Points, in no order, along strands that fork, close into loops and pass close to each other.
In the rows, zero is written as 100.
Two points are linked if the straight distance between their rows is under 24.2. Some points are linked to none.
Q_890: [ 95, 110, 126,  74,  98,  82, 103,  96, 116, 143,  93,  99,  98,  98, 104,
 103, 115,  90, 136, 103,  70, 120,  68, 104, 106, 133,  81, 114]
Q_246: [114, 100,  71, 121,  94, 106,  81,  86, 103,  78, 113, 111,  92,  99,  89,
 103,  93, 104,  85,  97, 110,  82,  91,  89,  92,  89, 107, 110]
Q_49: [114,  94,  93, 104, 104,  98,  94,  99,  82,  84,  91, 100,  96, 108,  85,
 114,  94,  94,  84,  89, 112,  92, 120,  91,  93,  90, 105,  94]
Q_281: [ 96,  99, 122,  80, 109,  81, 123, 107,  95, 117,  90,  98, 115,  94, 105,
 106, 112,  87, 114, 116,  93, 119, 118, 108, 102, 113, 100,  99]
Q_986: [ 86, 106, 116,  81,  90,  86, 104, 103, 121, 131, 101,  89, 102, 100, 108,
  93, 119, 100, 138,  99,  73, 121,  74, 112, 108, 127,  87, 103]
Q_988: [ 72, 111, 103,  89,  93, 109,  87,  82, 136, 125, 119, 103, 106,  95, 108,
  89, 110, 111, 126,  97,  70, 113,  55, 108, 107, 108,  88, 107]
Q_826: [104,  89,  75, 117,  75, 118,  87,  89, 114,  78, 130, 105,  98,  92,  88,
  96,  91, 116,  85,  99, 113,  79,  92, 103, 105,  85, 101, 101]
Q_601: [120, 120,  85, 113, 139,  95, 102,  78, 110, 118,  80, 144,  82,  98, 119,
 112, 104,  91,  98,  99,  91, 109,  91,  84,  87, 124,  96, 126]
Q_29: [114, 112, 110,  85, 125,  88, 114, 101,  91, 101,  71, 111, 100, 100, 113,
 123,  93,  86, 113,  96, 103, 117, 122,  97,  87, 100, 106,  95]
Q_111: [118, 100,  95, 104, 122,  92, 101,  99,  78,  93,  69, 111,  91, 111, 101,
 115,  93,  97,  91,  83, 114,  99, 128,  81,  83,  95, 103,  99]
Q_271: [112, 110,  91, 108, 109, 100,  89,  93,  93,  87,  97, 108,  98, 101, 103,
 109,  90,  92,  95,  97, 108,  90,  98,  93,  89,  94, 110, 107]
Q_451: [120, 100,  70, 117, 109, 100,  92,  95,  89,  81,  95, 106,  87, 114,  76,
 107,  90,  97,  77,  90, 112,  92, 117,  80,  91,  85, 103, 102]
Q_619: [106, 105, 109,  93, 110,  96, 102, 104,  86,  95,  88,  99, 108,  94, 105,
 113,  94,  89, 105,  98, 106,  99, 114, 104,  91,  94, 109,  97]
Q_821: [104, 104, 105, 105, 124,  99, 103,  88, 107, 110,  94, 121,  98,  98, 109,
 109,  94,  93,  97, 112,  94, 107,  90,  95,  95, 118, 102, 110]
Q_763: [ 85, 102, 118,  82,  88,  83, 106, 107, 117, 130, 101,  85, 102, 103, 110,
  91, 122, 101, 141,  99,  76, 121,  79, 115, 109, 128,  90, 100]
Q_175: [101,  90,  73, 118,  73, 130,  87,  90, 120,  85, 139, 102,  96,  91,  94,
  86,  90, 120,  88,  95, 113,  86,  77, 105, 112,  81,  94,  98]
Q_260: [104,  91,  86, 105,  80, 107,  93,  99,  98,  79, 114,  96, 102, 100,  79,
 107,  95, 102,  83,  97, 109,  82, 115, 105, 104,  87, 104,  95]
Q_794: [ 89,  99, 112,  99, 103, 104, 106, 101, 108, 113, 104, 100, 107,  91, 102,
  93,  97, 100,  96, 112,  93, 101,  90, 107, 103, 110,  96, 103]
Q_902: [109, 103, 106, 106, 128,  95, 106,  86, 109, 115,  89, 124,  97,  96, 110,
 114,  99,  94, 104, 109,  93, 111,  89,  94,  97, 125, 103, 111]
Q_309: [111, 104,  75, 119,  95, 117,  83,  89, 111,  85, 122, 113,  87,  94,  96,
  92,  87, 106,  86, 103, 109,  89,  68,  90,  95,  89,  99, 113]
Q_860: [ 98, 101,  89, 111,  98, 122,  86,  89, 111,  97, 120, 113,  90,  96,  97,
  88,  85, 109,  83, 105, 100,  97,  62,  93, 102,  98,  93, 112]
Q_936: [ 96, 100, 102,  98,  76, 105, 103, 110,  95,  94, 109,  80, 113,  91, 102,
  93, 108, 102,  98, 104, 106,  87, 107, 115, 111,  92, 105,  97]
Q_347: [ 96,  99, 111,  89,  89,  96, 107, 114,  81,  97,  96,  83, 114,  91, 103,
  99, 107,  94, 107, 104, 104,  96, 119, 114, 103,  93, 109,  94]
Q_21: [117, 128,  85, 101, 136,  94, 105,  88,  99, 104,  77, 134,  85, 107, 115,
 112,  94,  88, 102,  96,  97, 107, 109,  85,  80, 105,  99, 117]
Q_682: [ 84, 103, 114,  88,  89,  96, 115, 116,  97, 106, 105,  78, 112,  97, 109,
  83, 111,  99, 107, 115,  98, 101, 108, 114, 111, 101, 101,  95]
Q_832: [ 74,  89, 134,  81,  84,  84, 115, 118, 105, 108, 109,  65, 106, 119, 116,
  78, 125, 107, 117, 117,  94, 110, 116, 115, 124, 115, 101,  80]
Q_532: [107,  89, 106,  95,  94,  98, 102, 109,  76,  88,  89,  91, 104, 101,  86,
 112, 100,  93,  89,  93, 109,  94, 128, 102,  97,  89, 104,  88]
Q_459: [120, 112,  98,  97, 130,  87, 111, 102,  84,  97,  58, 122,  89, 107, 114,
 119,  93,  98, 110,  82, 111, 111, 128,  84,  77, 102, 103, 102]
Q_171: [108,  94,  65, 119,  94, 105,  86,  93, 105,  71, 118, 107,  90, 107,  69,
 103,  88, 105,  77,  97, 110,  85, 110,  88,  96,  80, 106, 100]
Q_720: [101, 100,  81, 113,  84, 127,  86,  91, 116,  90, 130, 104,  93,  93,  95,
  86,  87, 114,  85, 100, 109,  92,  65,  99, 109,  88,  92, 106]
Q_112: [114, 116,  88, 109, 118,  99,  91,  92,  95,  90,  93, 113,  94, 103, 108,
 107,  88,  91,  96,  99, 104,  94,  97,  90,  86,  95, 108, 110]
Q_549: [ 82,  94, 108, 103, 101, 108,  94,  95, 118, 122, 105, 103, 105,  90, 102,
  94, 102, 112, 111,  97,  85, 106,  74, 106, 104, 118,  96, 105]
Q_686: [113, 119,  98,  96, 129,  94, 106,  91,  96,  99,  82, 121,  94, 105, 113,
 116,  90,  87, 104, 101,  99, 109, 108,  91,  86, 104, 104, 106]
Q_37: [122, 100,  87, 109, 120,  93, 102, 100,  78,  90,  73, 109,  87, 115,  92,
 109,  92,  97,  82,  84, 117,  97, 127,  76,  85,  90,  99, 101]
Q_697: [100,  99, 103,  97,  84, 104,  99, 106,  89,  91, 105,  87, 112,  91,  98,
 102, 103,  97,  97, 101, 108,  87, 111, 112, 104,  93, 107,  98]
Q_871: [103, 105,  90, 112, 101, 115,  89,  92, 109,  94, 115, 112,  91,  95, 100,
  93,  84, 103,  85, 108, 103,  94,  68,  93,  98,  98,  97, 112]
Q_355: [108, 101,  81, 115,  87, 118,  86,  91, 111,  85, 125, 107,  93,  92,  96,
  92,  86, 110,  86, 101, 111,  89,  71,  98, 102,  90,  98, 108]
Q_769: [ 77,  88, 118,  93,  91,  90, 109, 109, 110, 123, 103,  84, 107, 102, 109,
  84, 121, 108, 120, 107,  85, 110,  97, 113, 111, 123,  96,  95]
Q_588: [ 91,  97,  87, 109,  93, 129,  81,  86, 114, 101, 124, 112,  91,  97,  94,
  85,  88, 115,  82, 101,  98,  98,  57,  93, 108,  97,  90, 112]
Q_197: [117,  93, 108,  98, 119,  86, 111, 108,  76,  92,  63, 106,  95, 110, 102,
 116,  93,  96,  89,  86, 116, 102, 136,  84,  85,  94, 101,  89]
Q_904: [ 69,  82, 124,  91,  77,  96,  94, 108, 115, 116, 114,  72, 100, 117, 116,
  74, 128, 113, 123, 104,  81, 109,  92, 114, 124, 112, 103,  81]
Q_150: [ 70,  82, 129,  88,  80,  91, 102, 111, 112, 115, 111,  70, 101, 118, 116,
  75, 128, 112, 120, 108,  85, 110, 100, 114, 124, 116, 101,  80]
Q_990: [117, 103,  70, 122, 100, 103,  81,  86,  99,  81, 108, 111,  91, 101,  89,
 105,  94, 100,  85,  95, 108,  83,  94,  85,  89,  89, 108, 112]
Q_560: [ 86,  94, 110, 104, 106, 107,  97,  95, 115, 121, 102, 107, 105,  89, 102,
  97,  99, 109, 108, 102,  87, 106,  77, 104, 103, 121,  97, 107]
Q_420: [101, 105, 105, 103, 117, 103, 102,  92, 105, 105,  99, 114,  99,  97, 106,
 104,  88,  94,  94, 113,  96, 102,  89,  97,  95, 111, 102, 108]
Q_567: [ 73,  84, 115,  98,  67, 115,  88, 105, 116, 105, 129,  70, 100, 120, 105,
  64, 128, 113, 102, 104,  82, 105,  80, 106, 136,  88,  99,  78]
Q_597: [ 75, 114, 102,  86,  97, 112,  86,  62, 141, 129, 124, 117, 102,  93, 109,
  94, 109, 113, 122, 106,  66, 114,  44, 100, 106, 117,  82, 118]
Q_747: [119, 105, 106,  94, 127,  86, 112, 104,  83,  96,  58, 116,  93, 105, 113,
 122,  93,  96, 109,  83, 111, 111, 131,  88,  80, 101, 104,  95]
Q_476: [ 84,  93, 126,  80,  96,  76, 125, 113,  96, 118,  98,  84, 113, 104, 109,
  91, 123,  99, 120, 118,  92, 117, 118, 111, 111, 122,  99,  95]
Q_93: [107, 109,  93, 114, 124, 105,  95,  87, 107, 104,  99, 126,  89, 100, 110,
 101,  89,  94,  90, 110,  92, 101,  82,  88,  88, 110, 101, 116]
Q_89: [102, 107,  97, 108, 106, 110,  93,  94, 107,  96, 109, 109,  96,  95, 102,
  96,  84,  99,  88, 109, 102,  94,  78,  96,  97, 100, 100, 109]
Q_914: [ 98, 102, 131,  78,  99,  67, 119, 111, 101, 135,  87,  89, 108, 100, 110,
 102, 125,  91, 143, 104,  87, 121,  85, 109, 108, 134,  87, 104]
Q_98: [117, 105,  91, 105, 122,  94,  97,  97,  80,  93,  73, 112,  92, 110, 104,
 114,  93,  96,  96,  84, 111,  97, 121,  83,  82,  95, 105, 102]
Q_22: [ 80,  99, 128,  77,  89,  81, 124, 120,  93, 105, 104,  69, 113, 110, 114,
  83, 120, 101, 120, 120,  98, 113, 123, 114, 116, 110, 104,  88]
Q_624: [ 92,  97, 127,  81,  93,  70, 117, 112, 104, 129,  93,  84, 108, 103, 111,
  96, 128,  99, 142, 103,  87, 120,  90, 113, 110, 135,  90, 100]
Q_547: [109, 104,  91, 109,  93, 107,  89,  96, 100,  85, 110, 101, 102,  93,  98,
 103,  91,  99,  91, 100, 111,  85,  92, 101,  98,  93, 106, 104]
Q_705: [ 96, 107, 130,  75,  97,  71, 114, 108, 106, 138,  89,  90, 104, 101, 108,
 101, 121,  90, 142, 104,  79, 121,  78, 108, 106, 134,  83, 107]
Q_817: [ 79,  93, 109, 100,  91, 111,  98, 102, 113, 118, 110,  92, 105,  94, 102,
  83, 104, 111,  96, 105,  88, 101,  83, 107, 110, 108,  92, 100]
Q_124: [101, 109, 109,  96, 111,  99, 104, 101,  97,  98,  98, 102, 107,  93, 105,
 106,  91,  90, 100, 108, 102, 100, 101, 105,  95, 100, 105, 102]
Q_802: [105, 110, 109,  93, 116,  95, 106, 100,  94,  98,  91, 105, 106,  96, 107,
 112,  91,  87, 104, 106, 102, 104, 108, 103,  92,  99, 107, 100]
Q_721: [ 95, 102, 102, 105, 102, 112,  95,  96, 110, 103, 111, 105,  99,  93, 101,
  93,  87, 103,  87, 110,  99,  97,  78, 100, 102, 103,  96, 107]
Q_440: [ 71,  83, 133,  86,  82,  86, 108, 114, 111, 113, 110,  67, 102, 120, 117,
  78, 127, 110, 120, 111,  88, 110, 106, 116, 125, 118, 101,  79]
Q_299: [107, 102, 104,  98, 104,  99,  96, 101,  86,  91,  93,  98, 107,  95, 101,
 113,  94,  91,  99,  97, 108,  93, 111, 103,  93,  94, 110,  98]
Q_758: [101, 107, 103, 102,  98, 106,  98, 102, 101,  95, 108,  98, 105,  91, 103,
  98,  90,  97,  93, 107, 105,  92,  90, 106, 101,  97, 101, 103]
Q_667: [ 89,  98, 104, 105,  98, 116,  95,  95, 111, 108, 112, 104, 100,  93, 100,
  90,  90, 108,  87, 107,  95,  98,  75, 101, 105, 105,  94, 107]
Q_917: [110, 105, 114,  85, 118,  88, 114, 107,  87, 101,  72, 104, 106,  96, 111,
 121,  96,  87, 114,  96, 104, 115, 125, 102,  88,  97, 108,  91]
Q_333: [ 67,  89, 108,  98,  82, 109,  88, 100, 118, 121, 114,  85, 103, 101, 110,
  77, 121, 115, 113,  95,  78, 105,  77, 109, 116, 105,  96,  94]
Q_278: [ 78,  95, 109,  98,  79, 110, 102, 110, 111, 112, 114,  79, 104, 102, 106,
  72, 113, 110,  96, 107,  90, 100,  88, 109, 120,  98,  94,  92]
Q_755: [103, 109, 103, 101, 108, 102,  98,  98,  99,  94, 102, 103, 104,  95, 105,
 105,  89,  92,  95, 107, 105,  95,  94, 102,  95,  98, 105, 104]
Q_461: [ 98,  96, 114, 101, 116,  96, 106,  93, 111, 121,  94, 111, 106,  90, 104,
 107, 102,  99, 109, 108,  91, 110,  88, 103, 101, 125, 100, 107]
Q_168: [119,  91, 105,  98, 109,  87, 114, 117,  75,  83,  76,  94,  97, 109,  89,
 113,  92,  92,  80,  89, 122, 101, 135,  88,  93,  84,  97,  83]
Q_375: [100,  96, 105,  94,  88, 101, 101, 108,  83,  92,  97,  87, 112,  92,  97,
 105, 104,  95,  99,  99, 106,  90, 118, 111, 101,  92, 108,  95]
Q_830: [107,  87, 103,  95,  90,  97, 108, 115,  76,  83,  92,  88, 102, 103,  79,
 111,  98,  92,  86,  94, 111,  96, 130, 103, 100,  85, 100,  83]
Q_578: [120,  93,  96, 103, 108,  93, 108, 111,  79,  82,  84,  95,  94, 111,  82,
 112,  90,  93,  79,  89, 121, 100, 130,  87,  94,  84,  98,  86]
Q_20: [ 84,  96,  99, 106,  92, 123,  87,  91, 113, 108, 118, 104,  98,  94,  97,
  86,  92, 115,  86, 102,  94,  98,  67,  99, 109, 101,  91, 107]
Q_850: [104,  90,  81, 110,  80, 109,  90,  94, 104,  76, 120, 101, 100,  99,  79,
 104,  93, 106,  82,  99, 109,  81, 109, 102, 103,  86, 104,  97]
Q_210: [111,  86, 105,  95,  93,  95, 114, 121,  75,  82,  88,  86, 102, 104,  78,
 110,  98,  91,  85,  94, 115,  98, 133, 102, 101,  81,  98,  80]
Q_800: [117,  88, 102,  99,  98,  91, 117, 125,  76,  79,  88,  87, 102, 105,  80,
 110,  94,  91,  82,  92, 123, 100, 135,  98,  99,  79,  98,  77]
Q_645: [ 76,  96, 130,  79,  85,  84, 119, 120,  99, 105, 108,  64, 109, 115, 115,
  78, 122, 104, 117, 119,  98, 110, 119, 114, 122, 110, 103,  84]
Q_23: [ 92, 102, 105,  96,  78, 104, 106, 113,  98,  98, 110,  78, 113,  92, 105,
  86, 109, 102, 100, 108, 105,  92, 103, 115, 113,  94, 102,  96]
Q_308: [103,  93, 113,  90,  97,  94, 105, 111,  75,  95,  84,  90, 109,  94,  99,
 111, 103,  91, 103,  96, 106,  99, 126, 107,  95,  91, 109,  90]
Q_383: [107,  96,  56, 124, 100, 107,  87,  96, 107,  68, 119, 107,  87, 107,  65,
  99,  84, 105,  76,  97, 112,  87, 111,  84,  95,  73, 106, 100]
Q_418: [108, 100,  99, 101,  99, 101,  92,  98,  87,  87,  97,  98, 105,  96,  96,
 112,  95,  93,  94,  95, 109,  89, 109, 101,  95,  93, 109,  99]
Q_894: [ 86,  96,  91, 107,  89, 130,  84,  87, 116, 104, 125, 106,  95,  97,  94,
  85,  92, 118,  83,  97,  95,  98,  60,  98, 113,  95,  88, 108]
Q_746: [117,  96, 109,  96, 122,  86, 110, 106,  79,  95,  60, 110,  95, 107, 109,
 120,  94,  97,  99,  84, 113, 106, 135,  87,  82,  97, 103,  92]
Q_495: [ 69,  94, 108,  97,  86, 106,  90,  99, 121, 123, 112,  88, 105,  98, 110,
  81, 119, 114, 122,  94,  76, 108,  75, 111, 112, 109,  96,  96]
Q_553: [114,  94, 100, 101, 110,  95,  98, 101,  78,  88,  82, 100,  97, 108,  92,
 116,  94,  94,  88,  88, 112,  96, 125,  90,  90,  92, 104,  93]
Q_121: [ 89, 100, 123,  81,  91,  76, 112, 110, 110, 129,  97,  84, 104, 103, 110,
  94, 125, 100, 141, 101,  82, 121,  84, 114, 110, 133,  90, 100]
Q_189: [ 88,  96, 100, 112, 112, 117,  86,  86, 115, 114, 106, 120,  97,  92, 102,
  98,  93, 113, 105,  98,  87, 106,  61,  96, 100, 117, 100, 114]
Q_387: [111,  94,  73, 115,  93, 104,  86,  91,  99,  75, 112, 106,  93, 105,  75,
 107,  91, 102,  80,  96, 109,  85, 110,  90,  96,  86, 106, 101]
Q_699: [ 72, 100, 105,  97,  92, 108,  89,  95, 125, 124, 111,  96, 106,  93, 107,
  87, 112, 114, 123,  93,  77, 109,  68, 109, 108, 111,  93, 102]
Q_170: [106, 106, 116,  83, 114,  88, 116, 108,  87, 103,  80, 100, 109,  94, 109,
 116,  98,  85, 113, 102, 101, 115, 122, 105,  91,  97, 108,  93]
Q_638: [ 82,  95, 108, 102,  95, 114,  96,  99, 113, 114, 110,  98, 103,  93, 100,
  86,  98, 111,  92, 105,  90,  99,  78, 104, 108, 107,  93, 104]
Q_247: [103,  89,  78, 114,  75, 113,  88,  92, 110,  77, 126, 102,  99,  96,  84,
 100,  94, 111,  83,  99, 111,  78, 101, 103, 105,  86, 102,  98]
Q_410: [101,  95,  75, 116,  78, 130,  86,  90, 119,  86, 138, 104,  94,  92,  93,
  86,  88, 119,  87,  97, 112,  90,  69, 102, 111,  84,  92, 102]
Q_466: [119, 121,  84, 105, 132,  94, 102,  96,  86,  99,  67, 126,  86, 108, 111,
 112,  93,  94, 106,  82, 107, 102, 118,  82,  75,  98, 103, 112]
Q_603: [ 70, 106, 103,  94,  91, 110,  86,  89, 130, 123, 117,  98, 107,  95, 109,
  87, 112, 114, 126,  92,  73, 110,  60, 109, 108, 107,  91, 103]
Q_270: [108, 113, 104,  96, 123,  95, 105,  94,  99, 100,  89, 114, 100, 101, 110,
 113,  89,  87, 101, 107,  99, 106, 104,  97,  90, 104, 105, 104]
Q_202: [100, 104, 115,  85, 107,  91, 113, 110,  86, 103,  88,  94, 113,  91, 107,
 109, 100,  87, 112, 106, 102, 108, 119, 110,  94,  95, 108,  94]
Q_726: [ 88, 109, 115,  82,  94,  89, 102,  99, 123, 133, 100,  95, 103,  96, 104,
  96, 115,  99, 136,  99,  73, 120,  69, 110, 106, 127,  86, 106]
Q_611: [116, 116, 105,  88, 129,  89, 112,  98,  92, 100,  70, 117,  95, 104, 114,
 122,  92,  88, 111,  94, 103, 116, 120,  92,  85, 103, 105, 100]
Q_799: [101,  97, 114,  87, 100,  93, 109, 113,  77,  98,  84,  90, 112,  92, 103,
 110, 103,  90, 110,  99, 104, 102, 125, 109,  95,  92, 110,  91]
Q_625: [ 99,  84,  68, 119,  75, 120,  85,  87, 119,  74, 137, 108,  94,  95,  84,
  92,  89, 119,  82, 100, 112,  75,  96, 101, 106,  79,  99,  97]
Q_789: [120, 106,  64, 123, 112, 101,  85,  87,  91,  88,  91, 114,  87, 109,  85,
 107,  95,  97,  80,  86, 107,  87, 110,  77,  86,  87, 104, 114]
Q_31: [ 99,  86,  91,  97,  76, 105, 113, 124,  85,  75, 108,  80, 104, 105,  72,
 100, 100,  99,  89,  97, 111,  90, 134, 114, 112,  76, 100,  81]
Q_161: [120, 117,  92, 100, 132,  90, 107,  99,  86,  98,  63, 125,  87, 108, 112,
 116,  92,  96, 109,  82, 109, 108, 124,  84,  76, 101, 103, 106]
Q_626: [103, 106,  97, 106,  93, 109,  94,  99, 103,  91, 112,  98, 104,  91, 100,
  97,  89, 100,  90, 104, 108,  89,  86, 105, 102,  95, 102, 104]
Q_631: [ 94, 105, 109,  94,  94, 101, 106, 110,  96, 100, 104,  87, 113,  90, 104,
  94, 100,  95, 100, 109, 103,  96, 103, 113, 104,  96, 103,  99]
Q_328: [ 76,  94, 108, 101,  95, 110,  92,  96, 120, 123, 108,  98, 106,  91, 104,
  89, 107, 115, 115,  95,  81, 106,  72, 108, 107, 114,  95, 103]
Q_192: [118, 128,  84, 101, 135,  93, 105,  93,  94, 101,  72, 131,  85, 108, 113,
 112,  92,  90, 106,  89, 101, 106, 114,  84,  76, 102, 100, 115]
Q_872: [115, 105,  92, 106, 116,  96,  91,  94,  83,  90,  83, 109,  95, 106, 101,
 114,  92,  93,  95,  88, 110,  93, 114,  88,  85,  95, 109, 102]
Q_149: [ 73,  89, 112,  97,  76, 110,  96, 108, 113, 113, 117,  75, 101, 110, 107,
  69, 121, 112, 100, 105,  83, 103,  85, 107, 125,  98,  96,  87]
Q_135: [ 76,  94, 121,  88,  82,  95, 112, 117, 105, 109, 111,  68, 106, 113, 112,
  72, 120, 107, 107, 115,  93, 104, 105, 112, 122, 106,  99,  85]
Q_529: [113, 113,  84, 114, 109, 105,  87,  91, 101,  88, 105, 113,  92,  99, 103,
 101,  87,  95,  90, 103, 106,  90,  82,  90,  89,  95, 105, 113]
Q_82: [111, 107,  86, 113, 100, 106,  87,  92, 101,  85, 109, 107,  95,  96, 100,
 103,  88,  98,  91, 101, 109,  87,  86,  94,  93,  94, 107, 109]
Q_773: [ 93, 102, 120,  79,  98,  85, 121, 118,  83, 105,  91,  85, 116,  93, 108,
  99, 109,  90, 119, 112,  99, 113, 125, 113, 101,  99, 108,  93]
Q_970: [ 81,  93, 115,  96,  97,  99, 108, 105, 108, 120, 104,  92, 109,  94, 104,
  87, 110, 105, 105, 111,  88, 105,  95, 110, 108, 116,  95, 100]
Q_511: [ 85, 101, 123,  78,  92,  83, 123, 120,  88, 106, 100,  76, 114, 102, 111,
  87, 116,  97, 120, 118,  98, 113, 124, 113, 110, 106, 105,  92]
Q_940: [ 75,  90, 112,  99,  91, 104, 102, 104, 112, 121, 106,  89, 105,  96, 105,
  82, 112, 111, 106, 105,  85, 104,  88, 109, 110, 114,  94,  98]
Q_700: [ 91, 112, 119,  78,  96,  88, 101,  94, 122, 138,  99,  99, 100,  96, 102,
 100, 112,  95, 134, 101,  69, 120,  66, 106, 106, 130,  83, 112]
Q_524: [113,  92, 107,  98, 113,  92, 103, 105,  75,  91,  73, 101,  97, 106,  98,
 117,  94,  94,  91,  87, 112, 100, 130,  90,  88,  92, 103,  90]
Q_805: [124, 102,  71, 117, 114,  98, 100,  99,  86,  84,  87, 105,  85, 116,  79,
 105,  89,  97,  76,  87, 117,  96, 123,  77,  89,  83,  99, 101]
Q_366: [ 88, 102, 121,  78,  96,  83, 124, 118,  87, 108,  96,  81, 116,  97, 109,
  93, 113,  93, 119, 117,  97, 115, 123, 112, 106, 104, 105,  94]
Q_475: [ 92,  94, 114, 102, 112, 100, 104,  95, 111, 120,  98, 108, 107,  91, 102,
 101, 101, 102, 106, 107,  90, 107,  86, 105, 102, 122,  99, 106]
Q_841: [115, 107,  71, 123, 100, 112,  82,  88, 108,  84, 118, 117,  86,  95,  97,
  95,  89, 102,  86, 102, 108,  88,  70,  86,  89,  89, 101, 116]
Q_339: [107,  91, 109,  94, 100,  96, 102, 107,  76,  91,  85,  93, 105,  98,  93,
 114, 100,  92,  95,  93, 108,  95, 126, 102,  94,  91, 106,  90]
Q_488: [ 68,  87, 108,  99,  77, 113,  89, 101, 116, 117, 118,  80, 102, 106, 108,
  72, 123, 115, 104,  98,  79, 102,  79, 106, 123,  98,  95,  90]
Q_30: [ 98,  87,  89,  99,  74, 107, 107, 117,  91,  76, 111,  84, 104, 104,  72,
 101,  99, 100,  87,  98, 108,  87, 130, 113, 111,  78,  99,  84]
Q_157: [ 96, 104, 117,  81, 102,  88, 118, 115,  84, 105,  89,  90, 115,  92, 107,
 103, 105,  88, 116, 110,  99, 111, 122, 112,  98,  97, 108,  93]
Q_390: [100,  89,  91, 102,  74, 108,  98, 104,  95,  82, 113,  90, 107,  98,  82,
 104, 102, 102,  86,  99, 107,  82, 119, 111, 108,  86, 103,  93]
Q_649: [122, 101,  78, 112, 116,  96, 101, 100,  81,  87,  81, 106,  86, 117,  83,
 107,  90,  97,  79,  86, 117,  96, 125,  77,  88,  87,  99, 100]
Q_251: [107,  97,  80, 116,  81, 117,  86,  91, 111,  81, 126, 104,  97,  91,  93,
  95,  89, 112,  87, 100, 114,  84,  80, 101, 103,  89, 101, 105]
Q_797: [110,  89, 115,  93, 111,  88, 109, 110,  75,  95,  69,  99, 102, 101, 102,
 119,  97,  93,  98,  89, 110, 104, 134,  95,  88,  92, 104,  85]
Q_349: [ 96, 109, 128,  74,  97,  76, 110, 104, 110, 140,  91,  93, 101, 100, 107,
 101, 119,  89, 140, 103,  75, 121,  73, 107, 106, 134,  82, 109]
Q_866: [119, 110,  66, 126, 107, 103,  80,  85, 100,  85, 103, 116,  88, 100,  94,
 104,  94,  98,  86,  92, 106,  83,  91,  81,  85,  87, 105, 118]
Q_956: [ 81,  98, 110,  96,  84, 106, 107, 111, 107, 111, 110,  80, 106,  99, 106,
  76, 109, 106,  97, 110,  93,  99,  93, 111, 116, 101,  94,  95]
Q_199: [115, 117,  80, 115, 117, 101,  88,  90,  98,  90,  97, 117,  90, 102, 107,
 104,  88,  91,  93,  99, 104,  91,  90,  86,  84,  94, 105, 115]
Q_900: [106, 100, 113,  99, 124,  91, 110,  89, 108, 120,  88, 117, 104,  93, 107,
 114, 103,  94, 108, 109,  94, 113,  92,  99, 100, 126, 101, 109]
Q_178: [118,  94,  88, 106, 106,  96, 101, 105,  83,  81,  91,  97,  93, 112,  78,
 111,  90,  94,  79,  89, 117,  96, 125,  87,  94,  86, 101,  90]
Q_33: [ 95,  79,  68, 120,  73, 126,  85,  86, 121,  75, 142, 105,  94,  94,  87,
  87,  88, 123,  83, 100, 111,  74,  95, 103, 110,  74,  96,  94]
Q_949: [119, 119,  88, 107, 138,  93, 105,  80, 106, 115,  79, 141,  84, 101, 118,
 114, 103,  90,  99, 102,  92, 110,  99,  85,  87, 122,  97, 122]
Q_244: [ 84,  95, 114,  97, 101, 100, 108, 103, 107, 118, 102,  96, 108,  92, 103,
  91, 104, 102, 101, 112,  90, 104,  94, 108, 105, 114,  95, 101]
Q_183: [103,  85,  95,  97,  78, 102, 117, 129,  81,  76, 103,  78, 105, 105,  73,
 102, 100,  97,  91,  96, 113,  94, 136, 113, 110,  77, 100,  78]
Q_838: [ 75, 115, 103,  87,  96, 110,  87,  73, 137, 126, 119, 112, 103,  93, 105,
  94, 106, 111, 125, 101,  67, 114,  50, 103, 106, 114,  84, 114]
Q_548: [114,  97,  77, 114,  98, 102,  86,  91,  94,  79, 105, 106,  92, 107,  80,
 109,  93,  99,  81,  94, 110,  87, 109,  89,  94,  89, 107, 102]
Q_518: [ 96, 103, 109, 100, 110, 104, 103,  98, 106, 106, 103, 105, 104,  93, 103,
  99,  91,  96,  94, 113,  96, 101,  90, 103,  99, 108,  99, 105]
Q_576: [113,  87, 113,  94, 105,  87, 115, 118,  72,  87,  74,  92, 101, 104,  91,
 114,  96,  91,  84,  92, 116, 101, 136,  94,  94,  85,  98,  81]
Q_999: [ 87, 103, 107,  96,  86, 106, 107, 112, 104, 104, 110,  82, 110,  94, 106,
  82, 105, 103,  96, 110,  98,  97,  94, 112, 112,  98,  96,  97]
Q_297: [114, 105,  90, 108, 110,  98,  89,  93,  87,  87,  91, 107,  97, 104,  99,
 113,  93,  93,  94,  91, 109,  91, 109,  91,  88,  94, 110, 103]
Q_498: [116,  99,  77, 115, 105, 100,  87,  91,  90,  82,  97, 107,  91, 109,  82,
 110,  93,  97,  82,  91, 110,  88, 112,  84,  91,  89, 107, 104]
Q_704: [110,  86, 115,  92, 104,  88, 112, 115,  71,  92,  73,  93, 102, 101,  95,
 115,  99,  91,  91,  92, 110, 102, 135,  97,  92,  88, 102,  82]
Q_153: [115, 118,  99,  93, 130,  92, 108,  95,  93,  98,  75, 119,  94, 106, 114,
 118,  91,  87, 108,  96, 102, 111, 115,  91,  84, 102, 105, 104]
Q_865: [ 96,  81,  71, 120,  68, 130,  88,  89, 122,  83, 143,  99,  97,  92,  93,
  86,  93, 124,  87,  96, 111,  79,  88, 108, 115,  76,  94,  93]
Q_980: [119, 110,  63, 128, 105, 107,  80,  84, 107,  85, 111, 118,  86,  96,  96,
  98,  93, 100,  85,  96, 106,  84,  79,  81,  84,  85, 102, 119]
Q_46: [109, 101,  92, 107,  94, 104,  89,  96,  95,  85, 106, 100, 103,  96,  95,
 107,  93,  98,  91,  97, 110,  85, 101, 101,  97,  93, 109, 103]
Q_774: [ 98,  88,  92,  98,  72, 107, 103, 110,  90,  81, 110,  86, 106, 101,  78,
 102, 104, 101,  87, 100, 104,  85, 127, 113, 111,  83, 102,  89]
Q_226: [118, 124,  87, 103, 137,  94, 106,  83, 103, 109,  78, 139,  84, 105, 117,
 113,  99,  88,  98, 101,  93, 110, 105,  85,  83, 114,  97, 120]
Q_676: [111,  97,  75, 119,  87, 111,  83,  88, 108,  78, 121, 108,  94,  95,  90,
 100,  91, 108,  86,  99, 113,  81,  88,  95,  97,  90, 105, 106]

A fork is a point with three links, a tip a point with one. Leave the first point through the second and follow the links. Name the first fork or tip that comes.
Q_149 / Q_278 => Q_347
Q_970 / Q_940 => Q_667
Q_297 / Q_271 => Q_547
Q_547 / Q_626 => Q_802
Q_597 / Q_838 => Q_699
Q_799 / Q_308 => Q_800

A tip is a point with one link. Name the tips that can be reached along the links from each point below, in the order of the rows.
Q_773 => Q_904, Q_800, Q_383
Q_420 => Q_347, Q_597
Q_949 => Q_601
Q_246 => Q_183

How many points has the smallest loop of links through each point below? Write none if it is on no loop.
Q_246 => 9
Q_46 => 10
Q_763 => 10
Q_797 => 9
Q_532 => none
Q_260 => none
Q_149 => none
Q_860 => 8

Name the points in between on the shortest way along the links from the first point to the second, in order.
Q_153 / Q_124 => Q_686, Q_270, Q_802
Q_23 / Q_278 => Q_999, Q_956
Q_29 / Q_532 => Q_917, Q_170, Q_202, Q_799, Q_308, Q_339
Q_603 / Q_597 => Q_988, Q_838
Q_299 / Q_755 => Q_619, Q_802, Q_124
Q_178 / Q_459 => Q_49, Q_553, Q_524, Q_197, Q_746, Q_747
